Each scene shows the same named points in several views. A view is turned or mirrored, shifted and resized as a whole, has a little noise and may leave points out.

Scene 1
View 1
puv: [  3   9 -11   5 -12   3  -4   2   4   6  -1   6   6   0  -4  14   0  -9
 -18   0  -5  -8   6]
bita: [  0 -13  -7   0  11   0  -3  18  -3   0   4  15   6   0 -14   5  10 -10
 -10   0   3   0  -5]
dezuv: [ -3 -11  -6  -5   4   0  -1  12  -1  -1   7  13  10   1 -11   6   9  -9
  -9   3   8   2  -3]
takun: [ -4 -10   0 -10  -8   6  -7   0 -13   7  11   4 -11  16 -14   5   4   0
   2  12   0   6   2]
Vosoz: [  1   0  -2  -9  -9   7  -9   5  -9   6   6   3 -11  14 -12  10  10  -1
   1  12  -5   3   1]
zuki: [  4  -2  -7   4  -2   4  -9   9  -5   7   1   6  -6   6 -12   9   4  -5
 -10   2  -6  -2   3]
Rane: [  4   6 -11   1  -3   2  -6  12   5   2   0   8   9  -2  -6  13   8 -10
 -14   2  -1  -4   1]
paba: [  3  -2  -5  -1  -2  -1   0  12   2   2  -1  14  10   2  -3   9  12 -13
 -13   2  -7  -4  -6]
tenok: [  3  -5  -1  -4  -3   5  -7  11  -8   6   3   9  -9  13 -12   8  11  -5
  -3   9  -9   1  -3]
Kobi: [  6  11  -4 -12  -6   9 -17  12  -9   6   5  -2 -15  12 -13  16  15   2
   5  15  -7   5   4]
kamam: [  6   4  -6  -8   6   7 -20  21  -9   3   5   1 -14   8 -19  13  16   2
   4  13  -2   6   1]
leluf: [ -1   0  -6   1 -17   6  -5  -7  -5   9   5   2  -5  10  -9   9  -6  -3
 -10   4  -3  -3   8]
vavad: [  6   1  -1  -3  -5   8 -13  11 -11   9   1   3 -17  13 -13  10   9   0
  -1  10 -12   0   1]
redeg: [ -1  -1  -9  -3  -2   0  -2  10   4   0   3  10  13  -2  -6  10   8 -11
 -13   3   4  -2   0]
ripa: [  5   0  -4   8 -11   6  -6   2  -6  12  -2   6 -12  12  -8   9   0  -5
 -13   1 -15  -7   3]
suvo: [  0   1 -16   9  -1  -2  -1   7  10   1   0  11  19 -10  -7  11  -2 -14
 -23  -7   6  -8   5]
Teka: [  3  10 -13  -7   4   1  -9  18   7  -5   3   6  14  -8  -8  15  14  -8
  -8   6   9   1   2]
View 2
puv: [  9   3   4  -4 -12   2   2   2  -1   8   2   1   5  -2  -3 -15   6   4
   3   3  -7   5  -9]
Kobi: [ -1  13  -4 -16  -7  -2   5  -5  26   8  -2  -5 -14   0  12 -15   9 -11
  10  12   5  -2   9]
redeg: [  6   6   7  -5  -7   7  -4  -5  -8   2   3  -6  -2  -2  -6 -10   0  -4
   1   3   7  -1   0]
vavad: [ -6   6  -3 -12  -8  -3   4  -5  27  12  -3   2 -14   1  12  -8   8  -5
   7   4   9   3   5]
paba: [-4  0  6  0 -7  3 -6 -3 -7  7 -1 -4  1  4 -7 -6  2 -2  0  1 10  1  0]
takun: [  8  11   4 -14  -9  -5   2  -9  24   9  10  -3 -22   0  14   0   0 -12
   4   0  15  -2   2]
kamam: [ -9   9  -5 -17  -2   5   4  -8  24   3  -7  -6 -17  -5   9 -15   8 -12
  12  12  11  -1  15]
zuki: [ 0  1  0 -9 -8  3  4 -3 11  6 -1  2 -8 -6  5 -7  3  0  3  1  4  5 -2]
Rane: [  1   4   4  -5  -7   7  -1  -1  -6   3  -1  -5   2  -3  -6 -14   5   0
   3   6   1   1  -1]
ripa: [  0  -2  -1  -6 -12  -5   4   1  17  14   0   9  -5  -1   9  -4   6   5
   2  -2   1  10  -8]
suvo: [ 11   0   8  -4  -8  12   0  -1 -19  -3   3  -3   6 -11 -12 -11  -1   5
  -1   0  -3   4 -10]
leluf: [ 17   7   3 -11 -15  -5   3  -1  15  12  10   4  -7  -2   8  -6   2  -1
   2  -1  -3   5 -10]
dezuv: [  6   4   9  -6  -5  10  -5  -9  -9  -3   6  -9 -10  -6  -5  -1  -6  -6
  -1  -2  16  -3   1]
bita: [ -5  -1   4  -7  -1  11  -1  -9  -4  -5  -1  -6 -11  -9  -3  -2  -3  -4
   0  -2  18   1   4]
Teka: [  2  11   4  -8  -3  13  -2  -5  -8  -3  -2 -12   1  -5  -9 -22   4  -8
   7  13   4  -6   9]
View 3
bita: [ 10   8   6  -1  -3  14   6   9  -8  -5  12 -15   3   3  12   8  -5   2
  -4 -18   7  14  11]
paba: [  9   7  10  -3   1  11  11  -1  -9   6   1  -4  -8  -2   7   8  -5 -10
   3 -31   1  15   6]
vavad: [ -7   7  -7  -1  -1   3  -1 -21   5  -8   7  -4  14  -9   9  10   9 -10
  14 -31  20   2   2]
Kobi: [-15   6  -8  -7   3   7   2 -27   7  -5  18   0  15   1   9  10  15 -19
  22 -22  17   5   2]
dezuv: [ 11  13   6  -1  -1  16   8   1  -6   3  13 -12   0  13  11   9  -6   1
  -1 -16   2  11   8]
redeg: [  7  10  10  -1   0  14  12   1  -4   7   9  -6 -12   9   8   3  -2  -6
   5 -20   0   9   7]
Rane: [  2   5  13  -4   1  13  13   1  -6   5  10  -2 -14   5   7   0   0 -12
   8 -23   1  13   8]
ripa: [ -1   9   1   8  -2  -1   1 -18   6  -2  -7  -2  -4 -12   7   0   3  -3
  10 -38  14  -6   1]
Vosoz: [ -4  12  -7  -2   2   7   2 -26   5   0   9  -5  13   2  11  13   6  -9
  13 -25  14   1   1]
tenok: [  2   9  -5  -2   2   7   2 -16   0  -2   5  -6  13  -4  11  14   2  -6
   7 -29  13   6   3]
leluf: [  0  18   1  11   0   4   4 -26  11   6  -2  -4  -8   4   8  -1   1   1
  12 -26   9 -14  -1]
zuki: [  0   9   3   3  -3   6   2  -9   2  -5   4  -7  -2  -5   9   1   3  -2
   7 -27  13   1   5]
takun: [  1  20 -12   3   2   8   0 -27   8   1   9 -11  18   9  13  16   1   1
   8 -18  14  -5   0]
Teka: [ -3   3  13  -9   1  18  13   5  -5   3  23  -3 -12  13   7  -1   4 -16
  12 -13   0  17  10]
kamam: [-12   3  -7  -9  -2   9   0 -14   3 -12  25  -6  19   0  10   9  14 -14
  16 -16  20  10   9]
View 4
kamam: [  4  10  -2   0  14  12   3   1   6 -13  -4  -9  -7 -10 -24 -10 -13   3
 -13   1  -3 -14  -1]
takun: [ -1   8   4  10  10  20  -4  21   7 -12  -3 -22   0  -4 -16   8 -14  -3
  -7   2   6 -14  -1]
leluf: [ -3  -3  11   9  11   9   5  22  13   3   5 -18  -1  -3  -9  15  -7   1
  -5   4  10  -3   2]
bita: [ 12   1   0  11   1   1   1   1  -3  -1   5 -15  -4   6  -3   3 -18  -7
  -3   0 -10 -20 -11]
zuki: [  4   0   4   7   6   3   7  10   6   3   5 -14  -6  -4 -11   4 -10   0
  -3   2   2 -11  -1]
puv: [  1  -5   9   7   9  -4  14   7  13  12  10 -11  -4   3  -3  11  -5   4
  -4   6   0   0  -3]
dezuv: [  7   3   2  12   4   4   0   3   3  -3   3 -17   0  10  -2   9 -18  -6
  -5   2 -10 -14 -14]
Kobi: [ -2  12   0   1  17  15   6   6  14 -10  -6 -12  -6  -9 -25  -4  -9   8
 -11   4   1  -8   2]
tenok: [  2   8  -1  10   5  11   5  12   6  -4   1 -19  -7  -1 -15   2 -12   3
  -1   4   1 -16   1]
suvo: [  8 -11  10   9   5 -11  10   0   6  15  13 -11  -1  11   8  14 -11  -5
  -5   2  -8  -3 -13]
paba: [  6   5   0  13   3   0  12   2   8   6   6 -18  -7  11  -2   7 -12   4
   2   7  -9 -12  -8]
vavad: [  1   5   1   4  10   9   7  11   8  -4   1 -13  -9  -9 -20  -2  -9   4
  -5   3   4 -12   4]
Vosoz: [ -2   9   2   7  12  16   3  14  11  -8  -4 -18  -4  -4 -19   3 -11   5
  -6   5   3 -11   1]
View 5
paba: [ -6 -11  -4 -17   7  -7   0  17  12   3   0   6   3  -4   3 -24   0 -16
   5  -6   4  16   3]
Teka: [ -2 -32  -5 -22   1  -3   4   7   4  13  -3   0  19  -1   6  -9  -4 -14
  -6  -4  15  18  -4]
Vosoz: [  5   4   4   0   3   1  -4  17  -4   7 -15  23   7   3 -10 -10   5 -22
 -13   5  11   2  -7]
Kobi: [  4  -1   4   6  -2   0   2  18  -9  11 -18  24  22   4  -6  -4   8 -21
 -21   3  10   6 -12]
suvo: [-13 -24  -4 -27   9  -4   3   8  14  -3  -7 -12  -6  -4  18 -15  -5  -4
   9   0  22  17   9]
leluf: [ -9   4   9  -8  12   0  -4  14   0  -7 -23  11 -10   4   2 -13   9 -12
  -8   9  24   2   0]
tenok: [  5   4   1  -2   2   0  -1  21   2   4 -11  18   4  -1  -6 -13   1 -23
  -3   0   3   5  -5]
vavad: [  4   8   2   9   1   2   3  23  -2   3 -18  20  10   1  -2  -6   5 -20
 -10   3   6   4  -6]
zuki: [ -1  -1   1  -2   4   0   3  18   5  -1 -15   7   0   0   6  -7   0 -15
  -1   3  11   7   0]
kamam: [ 13  -6  -2   5  -7   4   4  19  -5  13 -14  17  23   2  -4   4  -3 -23
 -14   1   7   6 -11]
ripa: [ -6  16   4   7   7  -2   2  24   6 -10 -20  13  -8   0   7 -14   8 -15
   0   4   7   4   3]
bita: [  9 -14  -6 -18  -1   2  -1  17  12   7  -2  -1   0  -4  -1  -8 -16 -20
  11  -2   5   9   1]
takun: [ 10   7   7  -7   4   6 -10  17  -5   5 -17  21  -4   4 -18  -7  -2 -24
  -8  10  15  -5  -8]
Rane: [ -9 -18  -2 -16   6  -5   3  12   8   3  -7   1   8  -3  10 -15   1 -11
  -2  -3  13  16   2]
redeg: [ -4 -18  -2 -24   7  -4  -1  10   8   5  -5   2   2  -2   2 -17  -3 -14
   1  -2  15  12   1]
puv: [-17 -10   2 -13  11  -6   4  12   6  -5 -15   2   0  -1  15 -17   9  -6
  -4   1  19  15   5]
dezuv: [  6 -17  -3 -25   4   1  -4  12   8   8  -3   3  -1  -2  -6 -13 -11 -20
   6   0  12   7  -2]

Which points are out of place in each view (at most two, in the order of its rows)? Write - if all are in place.
view 1: -
view 2: Kobi, dezuv
view 3: Rane
view 4: vavad
view 5: ripa

Scene 2
View 1
vuvi: [  0  -7  11   1   3 -13   6 -13   6   3  -5   6  -8 -12   8  18  18 -17
  25   3  11 -17  -5]
Lupu: [  0   4  -6  -5 -14  -1   6 -10 -20   6  -5   2  -7   0  10  20   8  -3
  15   3   2  -7 -14]
Ritat: [ -4  -3   1  -8   4   6  13  -6 -15  13  -5   6   3  13   2   7  -5   0
  22  -3   4 -13  -9]
tomun: [ -2   6  -6   0 -12  -3  -4 -11  -8   9  -5  -8  -6 -10   4  24  14  -7
  14  -1  -3 -18 -15]
zap: [ 1 -4 -3 -5 -8  1 10 -1 -5  7  6 -6 -9 -6  8  8 15 -6 29  5  4 -6  4]
Fudel: [-11  17  -4   0   3   1 -13 -26 -19  19 -28   4  15  12  -9  33 -11  -1
  -6 -18 -11 -41 -48]
tifum: [  1 -11  13   6   6 -16   9 -12  13   2  -6   8 -17 -21  15  19  29 -24
  32   6  20 -13   7]
Vivu: [  5   0  19 -12 -14 -21  -3 -22   0  -3   2   0   5 -10  -4  27   6 -12
  12   6  -9 -29 -37]
Nes: [ -9   5 -24   7   2  18   2   7  -3  23  -6 -15 -13  -6   7   6  19  -4
  27 -11   7 -11  18]
Nugiz: [ -1   5   4  -3 -11 -12   0 -22 -16   4 -15  10  -3  -2   9  31   8  -8
   8   0   2 -17 -29]
Vegok: [  3   3  -5 -12 -18   2   3  -1 -11   6  11 -14  -3  -3   1  10   7  -1
  22   5  -7 -10 -10]
Sotav: [ -3   5  -2  -1  -5  -3  -2 -15  -8  10  -9   0  -1  -2   3  23   8  -7
  13  -4  -1 -22 -19]
sano: [  2  -5  -1  -7  -9   0  17  -3 -16   4   2   6 -12   0  14   9   9  -4
  27   8  10   3   2]
keme: [ -3  -2   6   7   8 -11   2 -17   2   8 -17  10  -8 -10  10  25  19 -18
  20  -4  13 -21  -8]
zite: [ -2   0  -8  -8  -4  13  16   1 -20  13   1   0  -3  13   6   1  -1   5
  25   0   5  -2   1]
View 2
Vivu: [ 44 -20  -4   0 -12  -1 -22  32  32  32  26   9  -3   2  -4 -29 -16  18
  35  13  28   0   5]
tifum: [  6  -3 -26  -1 -17   0  21  22  27  -1   4   7  -4  25   8   1   2  36
  13  -2  38  -2  14]
Ritat: [ 22 -18   2 -28 -10  -2   1  -7  11  21   7 -14  -3 -10   3   5  -7  12
  26  16   8  18   1]
keme: [ 15  -9 -11 -16 -20  11  11  21  26   3   8  -9  -5  27   0 -10 -10  24
  22   9  23   0   8]
tomun: [ 20 -13  -1  -5 -12   2 -18  13  20  10  14   0  -7  13 -14  -8 -16  18
  25  -1   7  -3  -9]
Vegok: [ 19 -14  -4  -1   0 -15 -22  -8  13  17  11   8  -7 -14  -6  12  -8  16
  19  -4   6   6 -10]
zap: [  9 -10 -12  -1  -5 -11  -3  -3  13   9   7   6  -2  -2   0  14  -2  24
  16  -4  13   7  -2]
sano: [  8 -15 -16  -6  -7 -10   9  -1  -2  13   9  -3  10  -5   2  13  -1  27
  17   3   9  12   1]
Sotav: [ 25 -15   1 -15 -13   5 -14  13  22  16  14  -9  -7  10  -9 -11 -17  15
  29   8   9   2  -5]
zite: [ 11 -17  -2 -19  -4 -10  -3 -18   0  16   5 -10   0 -14   0  18  -5  16
  20   5  -2  17  -5]
vuvi: [ 16  -9 -19  -6 -15   2  13  20  24   7  10   3  -2  16   5  -5  -2  29
  19   5  31   1  12]
Nugiz: [ 27 -22  -4 -11 -18   8  -7  25   9  21  22 -12   6  13 -12 -23 -19  21
  34  13   9   3  -1]
Fudel: [ 46 -26  26 -43 -21  22 -29  16  28  28  19 -34 -14  12 -20 -35 -35  -6
  44  27  -5   6  -8]
View 3
vuvi: [ 21  -8  18   4   9   0  12  -6   1  -8  13  12   6   3  -8  -6  16  -6
 -13   4  -6  -8 -13]
sano: [ 11  -3   0   6   7   2   8   5  -7  -3   3   5   5  20  -2   2   9  -4
  -2   0 -11  -3  -2]
Fudel: [ 36  19   8  -5  14  34   7 -29  -6 -17  14 -16   6  -9   4 -23  -5 -38
  -7  17  19 -10 -12]
Ritat: [ 24   5   3   6   7  13  -3 -11  -4  -6   7  -5  -3  15   0  -2   6  -9
   0   6   0  -4   2]
Nes: [ 14  10   2  -1  -5 -14   3  -1   4  -4  -8  -8   2   9  13   9   1  -3
  -7  18  -1   5 -13]
zite: [14  6 -3  4  4  6 -2 -3 -5 -2 -1 -6 -2 21  3  2  2 -6  3  7 -4  1  3]
Vivu: [ 18  -7  21  -9  18  22  11 -12  -3  -7  18  12   4  -6 -17 -29   7 -21
   2   8  -5 -10 -12]
Vegok: [  5   1   6  -8   5   4   1   0  -2   2  -3   1  -2   9  -2 -10  -1  -7
  10  13  -9   4  -3]
zap: [  9  -3   8   0   4  -4   6   3  -1  -1   2   7   2  12  -2  -2   7  -3
   0   9 -10   0  -6]
keme: [ 25  -2  16   6   9   0  15  -9   1 -13  14   9   9   1  -3  -4  17 -12
 -19   6   0 -10 -17]
Sotav: [ 20   4  11  -3   9  12  10 -10  -3  -9   8  -1   6   0  -2 -13   4 -19
  -5  11   2  -5 -13]
tifum: [ 19 -13  22   8   5 -16  16   0   7  -7  14  19   7   4  -8   4  25   5
 -22   2 -10  -8 -18]
Lupu: [ 12   4   2  -1   9  11  13  -1  -9  -7   3  -1   9  10   1  -6   4 -18
  -2   5  -4  -4  -9]
View 4
Sotav: [ -3  -9  -2  -1   1  12   1  -5  -2   5 -19  -5 -17  -2   4 -16  -2   9
 -12  12   6  -7   0]
Nes: [  3  -2  17   6 -11  -3   6  -8 -17   2  -4 -12  -5  -6   8 -13   8  11
   4  13   3  -5 -16]
vuvi: [  0 -11   4   6  -6   7   5  -1  -3  -2 -27   2 -10   4   3  -1  -6   2
 -16   8   3  -9  -6]
tomun: [ -3  -4  -1  -2   0  10  -2  -9  -7   7 -21  -8 -15  -5   5 -12   3   7
 -10   8   9  -6  -1]
tifum: [  4  -8  10  10 -11   0   5  -2  -8  -6 -34   5  -4   4   2   8  -8  -4
 -15   4   2 -12 -10]
Vivu: [-10 -12 -11  -5   2  22   0   0   7   4 -33  -3 -23   3   4  -5  -1   7
 -21   4   8  -2  12]
Ritat: [ -6 -12   2   5   4   9   6  -1   5  -2  -2  -7 -11   3  -1 -18  -9  10
  -6  10  -4  -4  -2]
sano: [-4 -5  6  9  1  1 -4 -6  1 -4 -7 -5 -2 -1 -5 -3 -8  2 -3 -3 -2 -9 -6]
Lupu: [ -4  -3  -1   2   6   7  -7 -10   0   3 -12  -7 -11  -6  -1 -15  -5   5
  -8   3   4  -9  -2]
Vegok: [ -9  -5   3   2   0   8  -3  -6  -1   2  -5 -14 -11  -4   2  -4   9  12
   1  -1   3   2   0]
Nugiz: [ -3  -6  -7  -2   8  13  -4  -8   2   6 -25  -3 -17  -3  -1 -17 -11   3
 -18   9   7 -12   3]
zite: [ -7  -8   5   6   4   6   1  -4   5  -3   9 -12  -7  -1  -3 -15  -4  10
   3   4  -5  -1  -3]
Fudel: [ -4 -12 -13 -12  11  23   6  -5   3  13 -15  -7 -30  -2   7 -43  -6  16
 -21  30   8  -8   8]
zap: [ -5  -6   7   7  -4   3   0  -5  -4  -2 -11  -8  -6  -1   1  -1   2   6
  -3   0   1  -3  -5]

Which points are out of place in each view (at most two, in the order of its rows)? Write - if all are in place.
view 1: Vegok
view 2: vuvi
view 3: Nes, tifum
view 4: zite

Scene 3
View 1
Gab: [-14  -3   3  -9  -4  -2  11 -12   6   7  12   5 -14 -19   6  -5  13  -3
  19  11   2  19  -9]
kozud: [ -9  -7   9  -5  -2   3   2  -9   1   6   1  18  -9 -20  14 -13   5   3
   6  11   5  20 -15]
Zanit: [ -3   3 -10   2 -12   1  20 -16   3  -1   6   9  -1 -11  11  -5   7  -5
   2   5   6  -3   0]
Siv: [  0  -6   3 -12  -2   4  -1   0  -2   2  -8   7  -6  -9  12 -13   1   0
   1   7   6  15 -11]
kuvok: [-10   9  -5  -4 -14  11   6 -15   3  11 -20   0  -8   5   9 -13   6  -5
  -7  -2  15  -5 -18]
sula: [-21  14   5  -5 -23   8   4 -30   9  28 -21   7 -17   3   8 -13  16  -2
  -8   5  18  -9 -31]
verif: [-15   7  -2   3 -18   1  18 -30   6  12   3  15  -9 -12  10  -6  15  -4
   2   9   9  -6 -12]
pimum: [ -1  -1  -9  -8  -5   0  14  -6   3  -3   8  -1  -5 -10   7  -4   6  -6
   9   5   2   7   2]
rir: [ 10  -7  -9  -2   1   9   5   8  -6 -14  -6  10  10 -11  19 -14 -11  -1
  -7  -1   5  10   3]
rig: [ 11  -4 -17  -6   0   5  14   8  -1 -17   2  -4   9  -7  11  -8  -6  -6
   4  -5   1   6  11]
kivap: [  9  -1 -12 -20  -9  -3  10  -1   1  -2   0 -10  -5   4   5  -1   8  -8
   4   3   2   0   3]
Mone: [ 13   1 -24 -15  -5   3  17   8   2 -14   0 -21   4   5   4  -1   0 -11
   7  -7   3  -1  14]
numek: [  3 -11   5 -18   8   8 -12  15  -5  -4 -13   3  -5 -11  15 -18  -7   2
   3   3   5  30 -13]
pim: [-14   7   2  -5 -17   4   9 -23   6  17  -8   7 -13  -3   8 -10  14  -3
   0   8  11  -2 -19]
lopa: [ 20  -1 -13   0  -9  10   1   2  -9 -12 -21  12  16   4  23 -15 -13  -3
 -28  -4  10 -11   0]
Pepan: [  9   5 -15 -14 -17  -3  14 -11   1   2  -6  -4   0   9   8  -3   9  -9
  -9   3   6 -16   0]
sigub: [  8   1 -13   1 -14  -1  19 -13  -1  -6   5  13   7  -8  15  -5   2  -6
  -9   5   4 -11   5]
seko: [  5  -3  -7 -10   0   9   1   8  -2  -7 -13  -3   1  -2  12 -13  -6  -3
  -1  -4   7  11  -5]
gigu: [  9 -12  -2   1   7   8   3   9  -7 -16   1  20  10 -22  22 -17 -13   3
  -1   3   3  22   2]
Rut: [  1  10  -6  -8 -22   3   5 -20   1  12 -22   3  -4  13  12  -8   8  -6
 -20   3  13 -20 -14]
View 2
lopa: [-12 -15   8   4  -9  -5   4  12  -1 -18  12  11  -2 -16   5  14  -9  30
   0 -24  24 -25 -19]
sula: [-10  11   7 -18  38   4  -9   5 -24  -8  18  17  14  -7  13   7 -28  -4
  16  27 -15   9 -30]
Gab: [ 12   9   7 -22  18  28   7  15  19 -10  -7   6   3  -8  16 -14  -5   5
  19  21 -24   7   4]
numek: [ 24  -1   1 -22  -6  20  17   4  20 -22  -2 -11   8   0  13  -5 -22  27
  -6 -17  -1   9 -14]
Rut: [-16   1   9 -10  26  -2  -4  10 -19 -13  21  14   2 -18  12  16  -9   3
  16   5  12  -9 -25]
kuvok: [-11  -3   6 -15  24   3   0   9 -13 -13  11  10   3  -5  13  13 -15  13
  11  12  -2   8 -18]
Zanit: [ -9  -4  10  -4  13  13   1  19   9  -9   0  18  -2 -16  13  -1   3  12
  20  14 -10 -10   3]
Pepan: [-12  -3   9 -11  21   7   3  17  -3 -13  12   7 -10 -20  17  15  13   5
  21   0  16  -9  -9]
pim: [ -4   6   8 -17  28  10  -3  11  -7  -9   9  15   8 -11  14   1 -15   2
  18  22 -14   4 -14]
Siv: [ 13   3   6 -18   5  18   9   8  14 -17   3   0   6  -8  13  -5 -14  16
   6  -3  -4   2 -11]
gigu: [ 12 -10   7  -1 -21  17  12  13  31 -17  -8   7   4  -8   6 -13 -14  37
  -2 -16  -6 -15   2]
Mone: [ -6 -16   4 -14  11  13  16  21  14 -19  -4  -7 -21  -8  20  21  26  24
  17  -9  19   4  10]
rir: [  2 -13   5  -2 -12  10  10  14  19 -18  -3   6  -2  -8   8   2  -7  33
   1 -16   6 -11  -3]
pimum: [  2  -3   6 -14  11  19   8  18  18 -13  -5   5  -6 -11  15  -1   8  14
  17   7  -6  -1   7]
seko: [  4  -9   3 -15   1  12  12  11  10 -19   0  -2  -2  -2  12   8  -8  29
   3 -11   6   4  -8]
verif: [-10   5  11  -8  25  11  -6  17  -1  -5   3  25   6 -15  12  -5  -7   1
  22  27 -22  -8  -5]
rig: [ -2 -17   4  -6  -3  13  14  20  21 -17  -7   2 -13  -8  14   8  12  31
  11  -9   7  -5  10]
kivap: [  0   2   7 -18  18  17   9  15   8 -15   6  -2  -9 -15  19   8  12   4
  20   0   8   0  -3]
View 3
sula: [ 20  -1   4  36 -10   6 -24  -6   6  27 -15   2 -42  -7  23 -17   4 -11
 -15   8 -28  10   2]
pimum: [ -5  -8   2  12  -7   2   1 -15  10   8   5  -9   4 -10   1   1  -5   7
   5 -16 -16  16 -12]
Mone: [  3   2  -2  -5  -1  -4  17  -5   7   1   6   4  25 -11  -4 -11 -25   7
  20  -7  -5  19  -3]
numek: [  2  -5 -16 -10  -5  20  -6 -33  -1  10  -2  -6   1   4 -22   4   3 -30
   2 -18 -28  15 -16]
lopa: [-15  -9   6   9 -13  -1  12   6  -3  11 -15   4  14  11 -17 -14   9 -35
  20  20  -7   4   2]
seko: [  0  -3  -3  -5  -7   2   6 -14   1  12  -6   2   8  -2  -9  -4  -4 -20
  14  -1 -15  14  -5]
sigub: [-17 -14  14  25 -10  -5   7   3   9   9  -2  -8   8  -5   0  -5   4   1
  10   1  -7   9  -4]
Pepan: [  3  -2   5  25  -4  -1   2   7   7   4  -2   2   3  -1   4 -22 -13   3
   8   7  -9  12   1]
pim: [  9  -5   5  32  -9   4 -16  -9   9  22  -6  -5 -26  -9  15  -8   2  -1
 -10  -4 -23  12  -4]
rig: [-11  -6   3  -5  -6  -3  16 -12   6   7   3  -4  23 -10 -11   1  -6  -3
  19 -11  -7  15  -8]
rir: [-16 -11   2  -2 -11   3  11 -16   2  12  -6  -5  15   0 -17   4   7 -22
  15  -5 -12  10  -9]
Rut: [  8  -1   5  32  -9   2  -8   9   2  14 -13   7 -16   3   8 -25  -2 -14
   1  19 -16   8   7]
kivap: [  4  -3  -2  18  -2   5  -2  -5   6   2   4  -3   5  -1  -2 -16 -14   6
   3  -9 -14  16  -6]
gigu: [-25 -18   2  -4 -13   8   9 -25   3  12  -3 -13  14   0 -23  15  17 -25
  11 -16 -17   9 -17]
kozud: [ -6 -14   0  16 -10  13 -13 -27   7  17  -1 -15 -15  -4  -5   9  14 -12
  -9 -22 -28  11 -17]
View 4
Pepan: [ -2 -13  -6  -5  -4  -3  11  -2  -3  -2  -1  13   7  -5  11   0   6  11
  -5 -25 -16  12  -3]
Mone: [-13 -11  -3  -8 -11   3  20 -11  -8  -4 -10  -4  17 -10  10  -7   7   8
   1  -4  -9  -1   1]
pimum: [ -2 -18  -5 -12   6   0   1  -2 -15   0  -1   0   2   1  13  -4   3  -2
   2 -11  -9  -3   0]
sula: [ 25  -8  -9  -8   1   5 -12  11  10   6   8  17 -21  -2  10   9  11   3
 -19 -22 -31  16  -3]
sigub: [ -3 -17  -2  -3   2  -7   3   6 -12  -3   4   7   9   4   7  -2   3   4
   8 -30  -6   6  -2]
Zanit: [  4 -15  -4 -10   5  -5  -2   5 -11  -3   0   6   0   7  10   0   4  -1
   4 -23  -8   3  -1]
lopa: [ -9  -7   2  16 -13   2   7  16   0   1  17  -3  19  -6  -5  -7   8  14
   6 -29 -11   9  -4]
verif: [ 15 -17  -6 -13  10  -5 -10   8  -6   0   3  14 -13  10  12   5   5  -3
  -2 -27 -15   7  -1]
Siv: [  1 -17  -6  -2   2  11  -2   4  -7   8  13  -7  -2  -8  10  -3   5   2
  -5  -4 -22  -2  -2]
kozud: [  6 -22  -5  -6  12   7 -15  11 -13   9  17  -5 -10   2  12  -1   1  -6
   1  -9 -17  -6  -2]
seko: [ -4 -11  -2   0  -6   9   4   4  -6   4   8 -11   7  -7   5  -7   7   3
   0  -4 -14  -3   0]
Gab: [  8 -24  -8 -17  15   3 -10  -1 -17   5   2   0 -11   4  18   0   0  -8
  -1  -5 -13  -7   0]
numek: [ -5 -18  -4   4   0  18  -4   8 -10  12  20 -21   3 -11   7  -9   3   0
   0   6 -20 -11  -1]
pim: [ 16 -14  -8 -10   6   3  -8   7  -1   4   6  11 -14   1  13   5   7   0
 -11 -19 -22   8  -1]
kuvok: [ 12  -6  -4  -4  -5   4  -1   7   6   2   4   6  -6  -3   6   2  11   4
 -11 -16 -23  10   0]
kivap: [ -5 -20  -9  -8   2   1   9  -7 -11   1   0   6   5  -7  16  -1   3   6
  -4 -14 -17   4  -2]

Which points are out of place in each view (at most two, in the order of its rows)? Write - if all are in place.
view 1: kivap
view 2: -
view 3: seko
view 4: Mone, Siv
